Each scene shows the same named points in several views. A view is turned or mirrored, shifted and resized as a whole, has a little noise and may leave points out.

Scene 1
View 1
k_381: [-23  14 -42 -53  19  -1  16 -21  -1 -22   9  12  14 -10 -13  35  -5 -14
 -16   6]
k_59: [-19  41 -41  -7  10  -6  32 -41  -9  24   0  18  43 -10  -2   2 -23  -8
  10 -13]
k_198: [-12  10 -37 -46  35 -11  20 -11  -9  28 -16  19  33 -19 -10   0 -51  29
   3   8]
k_159: [-33  37 -46 -10   8  -4  27 -54 -10  12   6  26  51 -14   7   9 -27 -17
  12  -4]
k_207: [-26  55 -14 -35  28 -10  12  -6 -26  -8  13  11   5  -6 -40  40 -40  36
 -22  19]
k_273: [-28   6 -29 -88  37  -4  -1   7  -9 -45  12  10  -8 -13 -34  59 -24  19
 -37  34]
k_435: [ -9  25 -35 -47  17  -2  22  -7  -1 -21  10   0  -3  -2 -27  37  11 -12
 -24  -5]
k_928: [-56  11 -42 -61  28  -4   0 -42 -17 -26  11  37  43 -26   1  40 -56   7
  -7  40]
k_883: [-33  24 -35 -46  26  -6  11 -25 -14  -7   6  23  29 -17 -12  28 -41  13
  -8  20]
k_699: [-16  21 -40 -40  19  -3  22 -21  -3  -3   3  11  19 -10 -13  22 -11  -7
  -9  -2]
k_701: [-27  42 -30 -30  19  -6  18 -24 -16  -4  10  16  21  -9 -20  30 -27   8
 -10   8]
k_914: [ -7  35 -28 -36  22  -7  24  -4  -8   2   4   3   4  -4 -30  23 -11  11
 -16  -4]
k_568: [ -1  21 -38 -32  23  -7  30 -11  -3  25 -11   7  22 -10 -14   1 -19   8
  -1 -12]
View 2
k_701: [ 19  10  19   1  -3 -24  -9 -25 -31   6 -11  30 -18  -1 -19  26   5  37
 -39  18]
k_883: [  6   4   9   8   1 -22 -13 -10 -21   9  -9  30  -9   1 -26  25  -2  20
 -51  30]
k_381: [  8  11  24  -2  -9  -4   3  -7  -7   5 -31  54 -10   5 -13  32 -19  32
 -31   3]
k_59: [ 24  34  35  23 -18 -36 -32 -12 -45   9  -5  23 -50 -18 -19  47  12  24
 -49  -9]
k_207: [ 20   2   5 -14   6 -19  -3 -40 -40  -1   1  27  -1  13 -21  -1  17  54
 -34  45]
k_699: [ 12  24  25   5 -15  -8 -12  -6 -22   2 -17  47 -22   2 -13  30  -6  34
 -36   2]
k_914: [ 18  29  21  -5 -17  -3 -11 -18 -37  -7  -7  47 -19  12 -10  12   6  55
 -27  13]
k_928: [ -5 -21   0  15  15 -31  -5  -4   2  22 -20  23   6  -4 -37  37 -16  -6
 -65  40]
k_435: [ 16  22  30 -13 -16   7   7 -18 -16  -4 -29  62 -13  13  -4  21 -12  55
 -15  -1]
k_159: [ 21  21  35  26 -11 -43 -25 -13 -32  19 -15  18 -46 -23 -23  58   5  11
 -54 -10]
k_198: [ -3  34   2  24 -17  -9 -45  16 -40  -6  18  34 -19   9 -26  12   7  21
 -63  32]
k_568: [ 12  45  23  15 -26  -7 -34   3 -43  -7   3  43 -35   4 -13  22   7  38
 -43   3]
View 3
k_914: [-26  -8  21  15  -1   9 -22 -27  -7  24 -32  -8  38   4 -17   2  -6  20
  26   2]
k_568: [-14 -12  42  37  -7  15 -29 -13  -3  25 -43 -16  41  19 -23   1  17  17
   9   6]
k_381: [-17  -2  16  -4   6   8 -14 -26  -1  19 -23 -10  14   6 -26  -7  -9 -16
  -3  -3]
k_198: [  1 -39  38  30  -2  34 -16  -4  11   2 -49 -10  50  28 -17  -7  28  13
  13  -7]
k_59: [  3 -23  42  62   1  15 -22 -23  -1  36 -31 -32   1  12 -22  -2  28  10
   7  13]
k_159: [ 12 -28  37  57   8  17 -13 -26   4  32 -24 -35 -16  11 -22  -7  28  -4
  -1  10]
k_435: [-33  12  15  -5   1  -2 -22 -31 -11  29 -24  -7  26   0 -25   1 -20   0
  10   3]
k_273: [-27 -17 -10 -50  11  18   2 -26   8 -12 -24  14  46   3 -13 -10 -30 -13
  19 -25]
k_883: [  0 -36  15  12  10  26  -1 -23  10   5 -28 -12  18  10 -13 -10   8  -3
  14 -10]
k_207: [-18 -38   1   9   9  22  -2 -38   3   7 -24  -4  33  -5  -1  -1 -10  30
  53  -9]
View 4
k_699: [-14  18 -29  28  11 -17 -31 -13 -42 -13  -8  24   1  10  36  19 -20 -32
 -10  -2]
k_701: [-33  20 -34   9   3 -19 -11 -24 -33  -9 -27  15  -5  13  32  22 -24 -29
   2   0]
k_381: [ -9  18 -26  13  -4 -23 -42 -13 -40  -5   1  19  13  10  25  23 -10 -33
 -25  -8]
k_883: [-38  27 -25  12 -12 -27 -16 -18 -28  -4  -8  21 -10  16  34  43 -19 -18
   7   4]
k_928: [-46  27 -21 -13 -44 -46 -22 -15 -25   3  17  30 -20  12  16  66 -12 -10
   9  12]
k_159: [-27   2 -47  15  14 -25 -13 -17 -56 -32  -4  50 -42 -11  20  19 -42 -34
  21  20]
k_198: [-42  38 -19  57  14 -17 -12  -4 -29  -9  -4  30 -17  25  68  47 -28 -11
  26   9]
k_59: [-25   6 -46  32  30 -15 -10 -16 -55 -33 -16  44 -34  -5  35  11 -44 -36
  21  16]
k_207: [-48  36 -28   3  -4 -14   5 -33 -14   6 -52 -11  12  31  42  27 -17 -21
   2  -9]
k_273: [-26  45  -5   2 -35 -28 -40 -16  -9  26  -7 -13  44  38  38  48  13 -16
 -36 -23]
k_435: [ -1  18 -28  20  12 -11 -41 -18 -39  -4 -20   5  30  15  33   4  -9 -41
 -36 -18]
k_914: [-20  27 -29  30  19  -7 -19 -20 -32  -5 -34   3  18  22  48  10 -18 -33
 -13 -12]

In a view up to two points have been moved. Name them for each view, in the order of its rows, or write none.
view 1 => none
view 2 => k_198
view 3 => none
view 4 => k_914

Scene 2
View 1
k_587: [-10  24 -37 -55  -8 -28 -24  -5  -8 -28 -21 -70 -38 -22 -40 -38  38 -13
   7  18]
k_206: [ 13  40  -6   3  -3  10  -2   9   1  27 -23 -30  14   9  14 -11   7 -10
   9   9]
k_780: [ -4 -11 -24 -47  19 -34 -11  -6  -2  -1 -13 -49   1  22 -23  -1  11  14
  18  15]
k_24: [ -5   6 -20 -25   4 -19  -3   5  -1  -2 -12 -44   2   6 -17 -14  12  -2
   2   9]
k_317: [  6  60  -5  -5 -23  34  -5   2   3  15 -21 -33 -15 -30   6 -28  24 -25
  12  13]
k_271: [ 13  36   7  17  -4  32  12  10   8  40 -14 -12  26   7  25  -1  -2  -9
  10   6]
k_522: [  5  21 -11  -3   0  -4   2  11   1  15 -16 -33  16  11   2 -11   6  -6
   1   6]
k_369: [  4   1 -26 -48  20 -36 -19  -6  -6   5 -21 -54   0  26 -17  -3  15  13
  23  16]
k_604: [ -5   8 -18 -16   1 -15   1   9   0   0 -10 -40   7   6 -14 -14  10  -4
  -1   7]
k_983: [-16 -13 -26 -36   5 -31   0   3   0 -19  -3 -49  -3   2 -34 -17  14   1
  -4   9]
k_328: [  5  36  -6  47 -18   7  23  37   3  20 -13 -19  39   8  17 -23  -6 -25
 -33  -8]
k_529: [-11  -6 -27 -46   7 -29  -9  -4  -2 -14  -9 -52 -11   2 -32 -15  19   3
   8  13]
View 2
k_24: [-15  14  -6   0  16   4 -16   0  20 -14  26  -4   1  19  13   1   7   9
 -14  -9]
k_369: [-20  11 -13   9  28  13 -34  -8  12 -28  36  -7 -11  16  16   0   6  -6
 -14 -13]
k_529: [-24  19  -6   7  17   8 -22  -4  14 -23  34  -7  -3  26  30  -4   8   7
  -9 -21]
k_271: [ -1 -10   3 -12  13 -15  -2   4  16   4   5   2   2  -1 -36  11  20   0
 -18  17]
k_522: [ -7   6  -5  -7  17  -3 -11   2  24  -6  18  -1   3   8  -7   6   9   6
 -18   3]
k_587: [-27  25   4  -3  25  11 -12  -2  12 -20  29 -18  11  16  39 -25  -7  16
   6 -45]
k_317: [-12  -2  19 -19  20 -12  10   5   7   4   3 -12  15  -5 -16 -17   7  11
   3 -18]
k_983: [-20  24  -7   6  10   5 -16   0  22 -18  32  -3   0  32  32   1   9  15
 -13 -15]
View 3
k_369: [  6  44   0   7 -25 -50  34  30  -7  47 -17 -16  -2  33 -25  37  31  50
  -3 -21]
k_604: [ -5  39  -3  43  -7 -15  10  25 -10  29   9  -2  17  21 -30   3  18  39
 -17 -27]
k_529: [-17  31 -10  27  -2 -43  17  43  -2  45   9 -25  -3  16 -37  38  29  46
 -25 -30]
k_317: [-18  45   7  93  24  12 -15  -6 -10  17  10  48 -20  32   5   6  36   2
 -23  19]
k_206: [ 11  55  12  60 -14   7   6  -8 -20  17  -8  36  15  41  -4 -15  21  23
  -2  -4]
k_522: [  7  48   5  49 -14  -2   8   8 -17  21   0  17  23  31 -19 -12  16  34
  -8 -20]
k_587: [-30  21 -19  34  26 -44   4  70  20  48  27 -11 -43   3 -27  56  39  19
 -21   9]
k_328: [ 18  49   5  75  -9  47 -14   6 -20  -4  24  45  59  20 -22 -72  -8  21
  -1 -20]
k_983: [-17  28 -13  29  -1 -36  12  46  -3  41  18 -29  10  10 -46  24  21  49
 -29 -41]
k_780: [ -2  41  -3  13 -22 -50  30  29 -11  47 -11 -27   6  30 -34  35  28  56
 -14 -36]
k_271: [ 11  62  20  81 -17  21   2 -39 -37   8 -14  44  33  51  -1 -33  18  28
 -13 -18]
k_24: [ -5  39  -4  36  -7 -23  13  29  -8  34   6  -6  10  22 -31  12  22  40
 -16 -26]
View 4
k_369: [ -6  23  21   1   1 -22  11   7 -28 -14  -8 -29  16 -45 -33   0  49 -30
  27 -67]
k_604: [  1  19   9   8   5  -5 -12  23 -21 -17  -7 -12  -1 -31 -16  -2  25 -17
   4 -37]
k_780: [  1  22  25   3  -2 -20   4  12 -23 -11 -16 -24  10 -47 -37  -6  57 -23
  25 -60]
k_317: [ -8 -28 -17   5   2   3 -12  32 -37 -29  19 -16   2   4   6   8 -14 -32
   6  -7]
k_983: [  0  16  25  -3   1 -12 -14  21  -2 -19 -24 -17 -11 -46 -20  -7  56 -11
  10 -45]
k_328: [  8  55 -13  36  24  22 -31  31 -37 -11  11  17  -4 -13  -1   3 -33  -6
 -36 -13]
k_529: [ -4   6  23  -7  -2 -17  -5  18  -7 -21 -19 -24  -4 -43 -21  -4  57 -19
  19 -50]
k_206: [  1  20  -9  23  10   1  -5  22 -50 -13  16  -8  17 -12 -16   4 -10 -28
   3 -29]

In a view up to two points have been moved. Name them for each view, in the order of its rows, or write none.
view 1 => none
view 2 => k_529
view 3 => none
view 4 => k_604
